Each row is a point on a tangle of strands that fork, close into loops and nearly touch. The rows are in no order.
Two points are linked if the straight distance between their rows is under 53.3.
K717: [-11 -26 -14  19  -3  19  20   0  -9  -5   3  -9   0   6  -4 -16 -13  17
 -13 -12  -1  -2  13   9   8  -4  -4 -22   0   3  -1]
K637: [ -5  15  -9   7  -4   5  20 -24  -3 -12  15   5  -2  11 -15 -19  -4   2
  -3  -9 -14  -1   2   0 -11  -8   4  -9  -5 -14   5]
K168: [ -4  10   6  20  -7  -1   2 -11  -8   1   0  10  21  11 -11   1   1 -16
  -3   4  -7   4  -6  17 -11 -15   0   8 -11  -8   4]
K970: [ 10 -22   5 -11   8   2 -18  10 -16   8 -28 -11  -9 -13   8 -12  -1  -7
  -4  -8  35  -1   9   7   6  22 -11   5  10   7 -19]
K98: [  0  -7  19   6  12 -18  18   6   2 -15 -12  -6   2  -3  11  16   6 -18
  -6 -18  -6   9  12   4  13  -6  10  -3  -2   9  -1]
K492: [  4  18  -3 -12   2   9   4  12   1  -8   4   2   5  -1  19  25   5  11
   3  -7   7   9   6 -11  27 -25   4  -1 -17   2   8]
K415: [ 12   5   4   7   3  -4 -21  17   1  22 -10   9   4  -9   4  17   2   7
   1  11  -3  11 -14 -12  -1  13   2 -10  13  -7  -9]
K190: [ -5  22  -1   0  -1   5  21   7   1 -20  -1  10  -8   5  11   6  -6   2
  12   4   9   9  17 -13  21 -27   0  -7 -18   7   5]
K705: [  3   5  -9   5   0 -22 -21   1  -1  -5  -7   0   2   4 -10  23   5   2
   5  -9   9  21   6   1   2  -5  24 -16   8  -6 -15]
K68: [  1  -6   6 -10  -6   2  22   6 -16  15  -8  -9   4  -8  22   2  14  15
  11  11  -8   7 -20  -7  14  -1 -23 -11  -7  18  -1]
K404: [ -2  -4 -15 -18  -6   0   9  -9  -5  10  24  -2  -2  -7   1   4   9  16
   4  -7 -13  -9  -6  -7   4  13   0  -6  -7  -5   9]
K172: [-18   4  -7  -4  19   1  -5  -6  12   5  -7 -26  -8  -4  11 -20 -22  17
   7 -23   7  -8   1 -23   1   3   0   1  -3  -3  14]
K995: [ -1 -21 -10  -8  -8  -4  -9 -22  -9 -13   9  -2  -8 -10  11   7  -6  -2
  -3 -15  16   7   5   8   8  -9 -10   2   8  -9  -1]
K264: [  4   1  13   6  -2   1  -5  31   7  13 -10  17   5   3   3   9   1  -4
 -10  12 -19  -7  -7  -1  -4  13   5  17 -11   7  -1]
K455: [  3  -1  -6   6 -15   7 -11  -2   4 -17   4  16   8  10  -5   3  -6   1
 -22   2   5  -8  -5  16  -9 -10  12  11 -26  10   0]
K303: [-13  18 -12  -8   7  15  17  -4   5   7  22   1   4  12   2  -1  10  14
  -1  -1 -20 -10   8 -15   6   0   4 -11 -12   5  11]
K657: [ -2 -19   2 -18 -17  -3   3   0 -10  10  -1   6  -6 -12  17   6  20  18
   8  18   5  -5 -15   2  -1   6 -23  -3  -3  29  -2]
K461: [ -3  -5   7  14   9 -28   3  14   4  -6 -10  -2  18  -9   2  14  19 -17
  -3 -11  -9   7   4  16   6  -4  15   5 -16  -1   3]
K642: [-14 -10  -2  11  27   7   3 -11  -2  -3   0 -16   2   4  12  -7   4  10
  -6 -11   6  16   3   8  -2 -13   9 -13  -6  -6  23]
K385: [  8  15  19  -4  10   4  -1  28  -1  15  -9  -7  22  -2  13  31   4  -4
   0  -7  -9  -1   5  -6  20   1  -1   0 -11  -1   4]
K426: [ -2 -22 -14   4 -10  18   5  12 -14   6  -5  -6 -15 -13   2 -25  -2   9
  11   3  13   2   9   2  15  12 -17  -6  14   0 -15]
K255: [ 14   3   6   7  -6  -1  12   2 -17  -2  10  20  12  -6  -8  -8  13 -20
  22  21   7  11 -10  15  -3  -7 -10  -3  -3 -15  -6]
K119: [ -9 -13  -1  -4  11  -3   0  -2   8   8 -14 -29  -3 -35  11 -17   8  -7
  11   6  18  -5 -17  -9  11  16 -17 -10  17  11 -14]
K346: [-17  -1 -28   7  -4  12  13  12   3   1  16   0   0   7 -14 -26  -4  -1
  19  12  -7   1   3  -1  14  -1  -2   0   7  -6  -7]
K231: [ -3 -10 -11   4   0   5 -11  -6  -5  -5   4   3   1   4  15   2  -4   1
   7   3  15  20   1   3  10 -30   2   7   9  -5   8]
K408: [ 14  -5 -12  -6 -26   3  -9   1   0  -7  -4  19 -21  -1  -7  -7 -11  -5
  -4   7   1  -5   4  -4   2  -3   4  15  18   0 -23]
K709: [ -5  19  -1 -25  -4  10   1   2   7   4  20  14  11  20   0  14   3   7
   0   0  -6 -13   8  -9   1   3   1  11 -16  10  18]
K943: [  3   0  10 -10  -2 -14  28   1  -8 -10   9  -2   3  -3   9  20   8 -10
  10 -10  -8   2  10  -3  20  -8  -5  -7 -10   4   4]
K69: [ 11 -15 -18  -3 -17   8   2  -5 -20  10  12  10   3  -1   6   3  -1  13
  -8  -5  -2  -2 -14   7   0   3   0 -13 -16  -7  -3]
K163: [-10 -14  11   2  28  -2 -12 -15   2  -3  -1 -20   7   7   0  -8   0  -7
  -5 -10  10   9   0  13  -9   1  -2   6   5  -1  18]
K519: [  3   0   3  -6  -3   0   6   3   2  -7 -12 -10 -12  -8  11   2  -2   5
   5  12  16  -2   6  -7  19   5  -6  -9  -3  31 -18]
K843: [-11  19   7  10   4   0   4   3  14   1 -14   7 -10   3   7  21   8  -6
 -17  -8 -29  -5  13 -17  -5 -22  20   3  -2  -9   7]
K120: [ -8   8   1   5  -8  14   9 -10  16   3  11  21  -2  -2  12   5  13   2
 -24   9 -21 -17  -4  -7 -17 -19  12   7  -3   2  21]
K956: [-18 -12 -22  12  -8  18  12   5  -1   3  12 -14 -11  -1 -11 -37   1  16
  27   3   7   6  13   2   5  -3 -14 -11  14   1  -2]
K548: [ 14  14  -3   5 -16  -3  -1   3  26  -1  -1  23   8  -1 -15   4  -7 -12
 -15  15 -11 -22 -19  -5 -18 -13  10  25  10  -1  -4]
K198: [  3  -4  -8   8 -17 -29 -17   7  14  -6  -5  10   7 -14 -12  15   6 -11
  -5  -3  -4   0 -12  11  -9  -1  12  24   2  -9   3]
K757: [  2 -11  -6   4  12  15  -7  16 -10   9  -2  -4 -10  15 -13 -18  -6  12
  -7 -14 -10  12  -1   5  -2   6   9   6  12 -21   1]
K153: [  9 -26 -15 -20 -13  -1 -17 -18 -11   3   6   0  -2 -15  10 -10   0   0
   0  -3  20 -11   2   4   1   0 -20  14  13  -4  -6]
K343: [ 12  -9   5   5 -15  -3  -1 -11  -7   2  -1  23  -7   1   2  -3   8  -1
  -9   8 -14   4 -14   7 -15   0   0   6  11  -5  -3]
K837: [ 17   5   7 -17  -8 -12   8   2  -7  -1   9   7  -6  -1   2  21   6  -3
   7 -11  -7   6   6 -11  15   8   6 -16   8  -3  -9]
K283: [ -2  -5  22   5  19  31  11   1  -1   0  -2 -13 -10   9  -1 -14 -11  -1
  -4  -2  -1   2  13   2  -4  20  -5 -18  14   7   0]
K870: [  1  -3   9   0  20   8  28  14 -16   9 -12 -15  10  -2   8  -4   7   6
  12  15   6  20  -3   1  24 -11 -18 -14   1  13   0]
K700: [ 16  20   7   7 -10 -32 -14  18  11   8 -13  11  26   7  -6  16   8  -9
  15   6  -7  -6  -3  -9 -18 -17  15  14  13  -7  -3]
K695: [  0   1  -4 -10   5  -3   1 -12  17   3   0 -23  -1 -21   1 -18   1  -3
   5   6  13 -19  -5 -16   3  24  -7 -18   9  12 -14]
K73: [-19  21   4   8  23  11  25  -2   1   0   1  -5   6  20 -13 -13   4  -6
   1   1 -18   5  21  -1   5  -7   2  -2  -6 -10  18]
K228: [-17  18  -8  14  20   9  22  -8   3 -11   4 -10  -4  10 -16 -19  -6   2
 -10 -19 -18   4  10  -5  -4  -1  13 -14  -6 -21  14]
K976: [-10 -14  -1   8  -4  12   0  -3 -10 -24   2  -2  -8   7 -19   2 -11  -8
 -12 -20   1  16  13  27   8   8   0   8   6  -9   1]
K292: [  1  -5 -10 -11  -9   4  -5  -2  -3   4   6 -14   0 -15   8   5 -22   2
   5  -5  13 -19 -11  -6  11   4 -12   8 -19  -5  -4]
K878: [ 14 -22  -3  -2   7 -12 -16  10   0  10  -8  13   6 -13   9  -6  21   7
 -11  16  11   7 -12  -3   1  17  -7  -6   7  18 -16]
K56: [-13   4 -13  -3   2 -11  -3 -24   4 -17  -2 -13  -8   2 -33 -28   5   0
  -7 -21   6  -4   4   6  -9  27  12  -7   3  -2  -8]
K775: [  0  -7   5  -6   4   0   8  -3  -1   3   8  13  -5  12   0  -9  15   0
  -2   7 -19   8   5   5  -4  -2   4   8  11  13   6]
K62: [ 20   7  19 -24   3 -10   3   6   0  -1  -3  -2  -7  10  -4  12  -5  -2
  -3 -11   0  -9   9 -13   2  19   9  -1   2  11 -11]
K338: [ -3 -22  -7   1  -3  17  -9  13 -15  13 -21 -15  -9 -23   9 -21   7   7
   1  -4  28   6  16  -1  14  24 -20 -14  24  16 -25]
K494: [-16   2   1  21   8   9  -2   7  -2 -14 -10  -3  -8  12 -11   3 -15  -9
  -8 -10  -1  19  14  15   4 -12  15  13  -1 -12   9]
K536: [-16 -23   9   8  11   1  20  -2 -15   4 -10 -23  14 -11  10  10 -12 -11
  -3  -9   8   4   4  18  10  10 -24 -11  -6   5   8]
K484: [  0  -4  -1   0   2   4 -28  -4  11  -5   9  -1   4  -1  -3  21 -10  -3
 -16  -4   2   4   3   4   6   9   7  -4  14  -4  -7]
K526: [ 15  -5  11  -1  15   4  17 -12  -1  -6   4   2  -9  -4  -5 -28   9 -12
   5   5  -7   3 -12   1 -11   0  -1  -9  19 -13  -7]
K438: [ -1  22  -3  -6   3  -4   1   9   9  13  12  16  17   8  -1  14  25   0
   9  13 -15   7   3 -10   5 -12  13   4   7  -3  13]
K64: [-18   0 -23  -3   2 -11 -15  -4  16  -3  -5 -10 -11  -3  12  -2 -29  16
  -2 -22   4 -12   1 -25   4  -8   1  13  -8  -4   4]
K479: [ 16  13   7   6 -16   0 -10  13  13   7   2  21  -2 -19   7  24   9   2
   1  22   6   1 -16  -3  -8   2   4  -8   5   2   2]
K429: [-11  17  12   0  26   8  10   9   0  10  -4 -17   8  12  -2  -1   2  -6
   3 -10  -7   0  11   1   4  -4   2   7 -21 -13  26]
K61: [ -3 -11 -20 -17  -3 -13  -6  -1   2   5  -1   4  -8  18   6 -11   3  18
   8   5   3  -3   2 -14   2 -12   3  18  11  19   1]
K719: [-17 -14 -12  13  -3  14  12 -10  -4 -20   9 -13  -7   3 -16 -21 -22   5
  -7 -27   6   2  15  15   0   4  -7  -5  -2 -12   3]
K919: [ -6 -23  12  -6  20  18  11  -4   0   2  13 -17  -4   4   2 -30   7   4
   2  -8   0  -7   2   5 -13  14 -18  -7  17   9  -2]
K904: [ 10 -15   7   0   4  15 -25  15  -3  11 -15 -10  -7   3   3  -7 -17   6
 -12   2  17  -6   3   5  -2  25  -6   2   1  10 -12]
K888: [ 23  13  16   6  -1 -26 -22   6  13   9 -17   6  24  15 -20  14  -1  -6
  -6   2  -5  -5  -8   3 -25   1   6  14  21  -2  -5]
K234: [-10  -5  10 -11   6 -21  -7  -8  -4  -1  -6 -19  -8  -9  13  11   3   5
  15  -6  17   7   1   2   2  -3  -7   8  -6   6  22]
K468: [ -4  29   2   0  -1 -14  -1 -10  22   2  -2  11   0   5   9  25   1   7
  -3   1 -13  -6   7 -26  -9 -24  11   1   6   3  11]
K155: [ 10  -5  -2 -17 -15   2  -2  -9   3   5  11  -2   1 -12  14  13   7  18
  -7  11  13 -16 -12  -5  -5   9 -12 -11 -12  25   4]
K469: [  0   7 -11 -15  -6 -11   1   3  11  -1  15  11  13   9  -9  13   1  -3
 -11  -8 -21 -17   1  -1  -2   1  10  18 -13  -1   2]
K623: [  6 -15  10 -21  -6   2  11   8 -13  -2   8  12 -19   3   4   1  13   3
  13   7  -3   6  13   3   5  11  -9   5  10  13   2]
K377: [  3  33  10  -4   3  -5 -13   1  15   0   5  -4   3  -7  -3  27   3   8
  -3  -1   8  -5   3  -6 -11   0  14  -9 -16 -14  24]
K122: [ 15  -9   6  -9   6 -20 -16   5  11   6  -6   5   5  -3   7   8  14   2
   1  16  14   3  -6   1  -6   2   2   8  10  15   1]
K925: [ 13  -8   0   3  12   3  -3  -3  -5   4  -9  -9  -2  -1   3  -4  -6   6
 -20 -13  -1  -5 -12  -1 -10   6  16 -17  -9  -6  -7]
K764: [ 18  21   2  11  -6   9 -26  18   6   0   5  26  26  -2 -20  22   8  -2
 -16   5  -5   3 -15   8 -16   0  19  -5  -7 -19 -10]
K433: [ 10  22  21  -3   2  -4   3  10  12 -10 -12   8 -14   7 -11  17   1 -11
 -13 -15 -22  -4  11 -11  -6 -12  20  18   2 -13   8]
K624: [-14  -2 -27   0 -17  -7  -1 -17   3   1  11  11   1   9   3 -13  -1   7
  10  11  -1  -7  -7  -9  -4 -18   2  13  -2  11   2]
K108: [ 12   9  11   0  -8   6   9   8  19  -5  12  34  11  -8   3   7  19 -17
 -20  14 -19 -19 -12   0 -16 -15   5  17   1   0   7]
K806: [  2   4   9 -13   8 -23  -9  -6  16 -25  -4   3 -11  10 -12  -3   5   2
 -11  -6  14  -3   8   5 -13   1  13  14  -1  15   7]
K439: [ -6   0   2  14 -15 -29  -7  21   6   2 -10  11   5 -16   3  16  23  -6
   8   1 -10  10  -4  11  -4  -3  16  13 -10  -5  12]
K532: [-11 -10  -2  12  -5  16  23  -5  -9   1   0  -6  -5  -3  13   5 -22  -9
  -3  -7 -13  -2   6   1  19 -14 -14   1  -2  -8   2]
K592: [  5  16   3  -7  18  -9   9 -21 -10  -4   8 -11   4   9  -6 -11  -6  -1
  16 -14   9   8   3 -11  -2  -3   2 -19  -6 -18   6]
K253: [-10   1  -9   1  -6   3   7   8  -2  -3   6  -4   0  -6   3   6 -23 -13
   4  -9  -4  -8   0  -1  15  -9  -4  18 -22 -18   6]
K293: [-16   5  11 -14   1  10   8   1   5 -13   2 -21  -7 -16  13  11  -6   6
  15  10  15  -6  -3  -4  15   1 -29  -1  -7  23  -2]
K21: [ 11   3   0  -7   4  -2   3  -2 -18   8   5  -6   4   9 -11  -5  -9  -7
  18  -2   7  11  -1  -2   9   0  -4  -1   3 -22   1]
K961: [-10  11  -4  12 -18  -8   8 -21  -1 -15  -1   9   5  12  -3   7 -12 -15
   6   0  -4   3  13   3   0 -16  -2   4  -4   3  -3]
K525: [  9  25   7  -6  -2  -6  -1  19   9   8  -2  -5  15 -17  10  18  13   1
  26  16   6   6 -11 -13  20 -11   0   0  -7   3   3]
K353: [ -5  21  10   1 -18 -12  -5   0  12   6 -12   5 -23  11 -10  12  -4   7
  12  13  -5   1  10  -9 -14  10   5  11  15   8  14]
K418: [ -3 -26   7   7  14   5  -4   6  -4  15 -10  -9   6 -23  15 -18   3  -4
  -1  13  10   2 -16  -4   5  20 -35  -7  15   5 -19]
K894: [-11  10  -3   9   0   7  20 -11  -3 -30   5   3 -16  -1   4  -8 -13   7
  12  -1  18  10  18  -2  10 -13  -8 -20  -6   6   0]
K615: [  0  18   1  -1 -20  -7 -14   3  -3   9 -20  -5 -23   5  -7   8 -17   7
  16   9  15  -1   8 -11  -6  12   4   2  -3   6  -1]
K325: [  9  12 -16   1 -25   1  -9  -8  20  -5   4  20   1   0  -6  -1 -13  -7
  -4  24   3 -18  -6 -10  -9 -12   4   9  12   9 -18]
K152: [ -9 -14 -14  13  13  20   4  -4  -1  -3   9  -7   8  13   9 -12  -6  14
 -11  -1   3   0   5   8   5 -16   0  -6  -9   9   3]
K313: [ -6   0  15 -13  24  15  27  -5  -3   1  13 -12   2   7   8   6   0  -3
  -7 -15 -11   4  13  -4  15   2  -3 -11   6  -3  13]
K552: [  6  -6  -6   8   1  -1   7  -6  -6 -22 -12  -2 -14  -1 -21 -28   5  -6
  -8  -7  11   5  -1  13   0  11  13 -10   3  -3 -13]
K204: [-16 -18  13  -3   8   0  -3   0   3  -2  -2 -15 -20  -7   7  -4   4   1
   2  -4  -1   5   2  10  -7   8  -4  12   9   4  23]
K815: [ 11  -5   1   3 -15  26 -12   4   0   1  14  11   4 -14  -1  -2 -17  -9
  -6  16   9 -13 -13   9  -3  13 -16   3  -2  -7 -11]
K824: [-17  -8 -21  -2  -7   7   7   5   0   2  20  11   3   3  -7 -26  15   1
  21  20  -1  -1  -9  10  -5  -7  -4  15   3   4   8]
K142: [ 12  -5  19  -1  10  15  13  -3 -14  -4  10  12   2   0   1 -17   8 -18
  12  21  -1   6 -10  11  -8  -5 -22  -8  15 -10  -7]
K304: [ -4  -4 -16  -3   8  -7 -20  -8  -7  11  -7 -14  -7   0   2  21 -10  16
 -14 -22  -7  -2  -6 -14 -14  -2  20 -13  -3 -12  -4]
K25: [ 11  25  12  16 -19   6 -20   3   1   0   1  22  35   8 -18  14   0 -17
  -8   3  -3  -4 -13  15 -21  -8   7  14  -8 -12   0]
K910: [ 11  -7  -1  -4   6 -10 -26  -2   1  -9  -8  -4   4  -6 -10   8  -4 -13
  -1  -8  23  14   9   7  10   3   9  -1  16  -7 -15]
K599: [  8  20  10   1  -7 -17  -2  13  15  11  -2  19  26  16  -3   9  23  -7
   5  17 -11  -6  -1  -4 -16 -15  13  14  -1  14  10]
K803: [-23  -7   0 -14   9 -13  -4 -12  17 -22   8  -4 -12   6   2  -8   8  10
   3   7  14  -6  11   3 -17  -5  -5  13  -5  24  14]
K445: [-16 -10  10  -1  11  12  32  10  -6  16  -2 -24   2  -4   6 -11  -4   4
   7  -3 -16 -12  -1  -1   9  16 -17  -3  -7   7   9]
K584: [  6  -6  -2   5  -2   1  -3  13   8  -1  -9   8  -3  10   2  -1  -5  -5
  -7  16  -2  -1   8  -4  10   7   2   1   1  27 -23]
K726: [ 21   2  15  -1  15 -12 -13  -2  18   5  -6   4  13   4   1   7   6  -1
 -19   7   4  -8 -12   0 -21  -1  11   3   7   3  -1]
K103: [  8  -7   2   3  23   8  22  17  -6   5  -2 -11  16 -12   6 -18   2 -11
   7  20   6  -3 -14   1  16  -1 -19  -9  -7   7 -15]
K662: [ -2  12  30   8  12   5  -1  20  -3  16 -12  -5  14   7   2  18   9 -15
  -3  -6 -20   3  12  11   2   4  -2  12 -12 -10  19]
K517: [-13   2   3  -9   4 -25  -3   0  -2  -8   6  -1   1  10  -7   4  10  -1
  18  -6   7  10   6  13  -6  -8   3  18 -17  -3  28]
K796: [  3  15   6   3 -20 -24   2  -7  -1  -4   8  11  19   9  -3  20  11 -15
  20   3  -9   1  10   0   0 -11   2   1   1   1  -5]
K978: [ 10  -5  20   5   2   3 -13  14 -12  19 -22   1   2  13   3   2 -12   2
 -15   2  -7  -6  -7   4 -14  20  -4  10 -13   9  -5]
K605: [  8  -4 -14   3  -3   1  -3  23  -9   1   2  15   0   0  -5  10  -4  -8
  -2  -7  -6  14  -4   4  13 -13  19   5  -4 -25 -11]
K603: [-13  -6 -20   7   3   3  -9  -9   3  13   1 -24  -3  -1   1 -22  -9  18
   7 -12   2  -7  -6  -7  -7   6   6  -6  -2  -9   5]
K241: [ -8 -21   5  18 -14  13 -10 -10 -11   5  -2  12  -1   4 -10 -10  -8  -2
 -17  -2 -20   2  -4  15  -8  25 -25  11  19  -3  -9]
K191: [  6  27   3  -3  -5 -29   0 -10   1   1  -8   8   2  13   0  12  -2   4
  24   1   0   3   3 -21  -8 -17   9   1  -1   1   2]
K18: [  3 -17  -8   1  -6  -8  -1 -14  -3 -13   5   4  -9 -10  -5 -11  17  -3
  -7   4  13   7   4  14  -2   8  -1 -18   5  12 -16]
K307: [  0  13  23   8  13  12  -3  -5  12 -14 -15 -13 -13   1  -5  -3 -11 -11
  -6   2  10   4   7  -5  -4  15   9 -16  17   8  -7]
K416: [ -9  -8  -7   8  -1  20 -20  -7  11   0   9  -7   2   0   8   0 -14   4
  -5   9   0   3   4   1   7   6  -8  -1  23   7  -7]
K546: [  7  10   0  14   7  -2 -15  16  -3  -2  -1   7  15   1 -16  20   8  -7
  -8  -8  -5  16  -1  11   4  -1  23 -15  -7 -17 -10]
K57: [ -2  -6   3 -22 -17   2   7  -3 -14  -9   5  -4 -27  -6  -3 -11  10  10
  20   3  18  -3  13   4  -1  18 -13  -8   3  10  -1]
K838: [ -4  -6 -10   0   3 -20 -13  -7   1  -5 -12  -8 -12   2  10  16 -15   7
 -11 -22   0  -2   0  -6  -3 -12  15   9  -9  -5   4]
K370: [-10 -23   5  18   3  11   5  11 -14   9  -8 -11   1 -13   0  -5 -10  -3
  -9   1   6   4  -1  21   4  28 -20 -12 -10   0  -3]
K900: [ -5 -15   4   6 -11  28  -7   3  13  -9  15  10  -8 -11   4  -7  -6   0
 -12  16  -4 -11  -1  10  -7   8 -14   3  11  11  -8]
K164: [ -3  19  -7 -19   2 -11  11   4   6   5  10  -1   6  -6   5   8  21  11
  28  10  -2   8  -4 -16  16  -6   2  -2  -1   7  12]
K687: [ 18  -7  -7  -4  -7  -3  14 -20 -18   3  12   3  13  -1   1 -10  -1  -7
   1   2   0 -11 -14   6  -2  -4 -11 -10 -16  -9 -11]
K939: [ -2  -6 -18   9 -11  16  -3   8  -1 -10   1  13  -8  19  -8  -8 -14   1
  -7   8  -5   2  10   3  10 -11  10   6   3   7 -20]
K16: [ 19   1  17   5  -9  -6  -8  13   1  -6   2  14  -1 -21   0  10  11 -13
   7  19  11   7  -5   7   4  15  -9 -10   5   1 -15]
K75: [  2  21  -2  -2  -3  -3  -1  10  -4  -8 -12  -9 -21   3 -20  -6 -14  -2
  20  -1  20   7  10  -4   6  16  11  -5 -11  -9  -6]
K375: [  7   9  10  -6   7  -5  -4   6   5 -17   2  -3  21   0  23  17   1  -5
   7   2  18   5   4  -3  15 -36  -3   7  -9  12   4]
K390: [ 10  -7 -13  11 -12  14 -21  -2  -5   2   5  11  13   4  -7  -2 -16  -6
 -22   2   4 -10 -16  15  -8  -3   2   7 -12  -9 -16]
K714: [ 13  19   4  -8  19 -14  -9  -9   6  -1   5 -14  11  -2  -4   4  -1   1
   1 -11  18  -5  -8  -4  -8   2  13 -13 -17 -11  11]
K509: [  0  -3  12   1   8  19  15  -5   0   2   8   1   4   0  17  17  -8 -11
 -20 -11 -24  -1  14  -4  17 -13  -5  -1   4  -6   3]
K858: [-11   1 -11  -4 -14   2  13 -11  -1 -21   2  -6 -30 -13   6 -17   2   9
  24   7  20   3  12  -7   7  -8 -11 -11   7   8  -2]
K540: [  2   2  14   7   6   3  21  -2  -8  15  -4  -6   2  -4   5  -6  -3 -10
  -3  -1 -22 -12  -8   2  -6  11  -9  -1 -15  -7   7]
K788: [  6  -1   4   8   7   6  19  14 -16  24   1  12   4  -7   7  -4  11  -7
   2   6 -25   9 -13  -4   0   2  -8   2  -4 -25   6]
K336: [  4  -2 -14   8   0   1  -5  10  -5   7  -7   6   0   5  12  11 -10  -1
   6  -2  -3   9  -7 -10  11 -36  14   8   1 -12  -6]
K869: [ 24  11   1  -8   3  -3 -13  -3 -18   9  -2   4   4  26 -22  -6  -1  -3
   8  -2   8  10   0   0  -4   7   6  -6   7 -13 -15]
K771: [-12   7 -21   0  -3  -7 -11 -18   6  -3   8  -2   5  13 -34 -15  -3   5
  -3 -10 -13  -4  -1   3  -6  16   8   8   6 -10  -6]
K186: [ 11 -14 -19 -22   0  -3 -12  -9  -3  11   3 -19   8 -18   9  -6  -7   4
  -1 -14  12 -18 -10 -10  14  11 -12   1   6  -8 -13]
K391: [  5  15  -2 -10   9  13  -5   3  -9  -1   4   4  -7  35 -22  -6  -8  11
   1 -11  -5  14   9  -3  -2   1  16   2   7 -12   2]
K369: [  6  22  14  -5  15  -4  -9 -13  16 -22  -3   0 -11  11  -5   4 -12   1
  -8  -5  15   3  13 -10 -10  -2  12  -6   3   6   1]
K368: [  5   0 -11  -9  -8 -23  -9   0   7 -11   2   2  -2  -8 -22   7  -4  -8
 -14 -19  -8 -15  -9   5  -5   9  17  16  -9 -12  -5]
K991: [  4 -21   7  -5  25  10  -8 -18  -5  -3   4 -12   7  12  -5 -26   2  -4
 -11 -10  11   4   1  14 -11   8  -9  -3  20  -1  -4]
K918: [ -6   8   3  -2 -15   0   0  12   8  14  -7  12 -10  11   2   7  -8  -1
   2  14 -17 -13   1 -11  -8  -2   4  26   0  10  11]
K124: [ 12   8  24 -12  20   1  11  18   4   3  -3  -8   7  -7  15   6   8  -7
  11   7   0  -1  -4  -7  12  -6  -3   8  -7   2   7]
K936: [ -4  -5   0   4   0  -5  22 -24 -10  -1   7  -5  -8   2 -13 -32   8  -5
  10   1 -16  -3 -12   9 -19   0  -6  -2   6 -11   4]
K453: [ -4 -17  -4  17  10   9  11  14 -19  14  -4  11  -3   7  -7 -17   7   5
  -6  -5 -23  21  -6  10  -2   6   4   3   3 -21  11]
K335: [-23  -3   2  -8  -1   0   6  -2   5 -17  12   7  -5   0   9   6  11   1
   8   6   9   2   8   8  -4 -21  -4  16 -16  12  24]
K127: [ 16   4   8 -16  -2   2   1  12  -9   4  10  11  -3   1  -1   8  15   5
  16  14   9  12   2   0  14  16  -3 -14   6   9  -5]
K631: [-14 -16  -5  27 -11   5   2 -10   1  -1 -12  -8 -10  -8  -6 -13 -14  -8
 -13  -5 -18  -3  -2   9  -6  14  -4  -2  11  -2 -14]
K947: [ 11  -6   3   8 -20  -1  -9 -11  -1   8  -1  11 -17 -19  17   6  10  12
  -4  12   5   4 -18   0 -15  -5   2 -12   6  -4   6]
K436: [  1   6   9  14   0   4  -5   3  10   4  -9  19  -4  -7   9  15  17  -2
 -25  -1 -22   2  -6   2 -15 -20  19   5   0 -15  14]
K891: [ -9 -14  -7  16 -17   5   5 -11  -7  13  -1   1   0  -6   8   8 -19 -11
  -9  -5 -28  -7  -5   2   4   0 -10   5   5 -13  -8]
K574: [  9 -20   8   5  16  -8   7  10  -5   7  -2   7  21 -17  13  -8  19  -9
  -1  20   3   1 -19  -2   9  12 -26  -8  -3  16 -23]
K639: [-22  -9   6   1   5   4  34  -9 -14   4 -11 -33   4  -8   9  -2 -13   8
   8 -13   4  -4   3  -5  14   8 -24 -18  -9  13   5]
K865: [ -4 -20 -26 -16  -8  -6 -10 -14  -2   2  -1  -8 -13   5   9 -18  14  29
   0 -10  16  -7   9  -7  -2  -1   4  -3   5  19  -3]
K444: [ -1  10 -16   4   9  -5 -13  -3   8  13   1 -10   8   4 -14 -16  -7  -2
   3   4  -8  -4 -11  -7  -7   6  14   1   3 -14  -6]
K376: [ -3  20  -5  -7 -17   5  -8 -16   8  -5  15   1   1  -9   8  17  -7  17
   2   7  11 -14  -3  -8  -3   6  -4 -14 -14   9   7]
K220: [-10  29  -8   7  -7   2 -15  -9  11   5   0  -4   0   0  -4  17 -15  14
  -7  -1   2 -13  -3 -11 -22   1  10  -9 -16  -8  10]
K466: [ -2 -10 -14  -4 -23 -13 -10 -20  -6  -6  -6   4 -16   6   1  -3   5  17
  -7  -2  13  -3   8   6 -11   3   3  -6  -5  19  -4]

How many points has the smallest loop of links through each point below? Write 0 if it is on no loop.
K283 | 12
K264 | 0
K343 | 7
K910 | 0
K869 | 0

A tip is a point with one link. Name the tips that can be reached along the links from each point below, in the order of the rows.
K584 | K455, K433, K293, K313, K241
K726 | K255, K695, K370
K642 | K494
K615 | K925, K75
K57 | K415, K62, K687, K375

A piece is two or more points that can be reached from each other along the links. Count, over all rows, the pieces, the separate loops (a circle has one, a figure eight two, a Y none), the forks (points with three links) and the tips (points with one).
pieces | 5
loops | 2
forks | 9
tips | 15
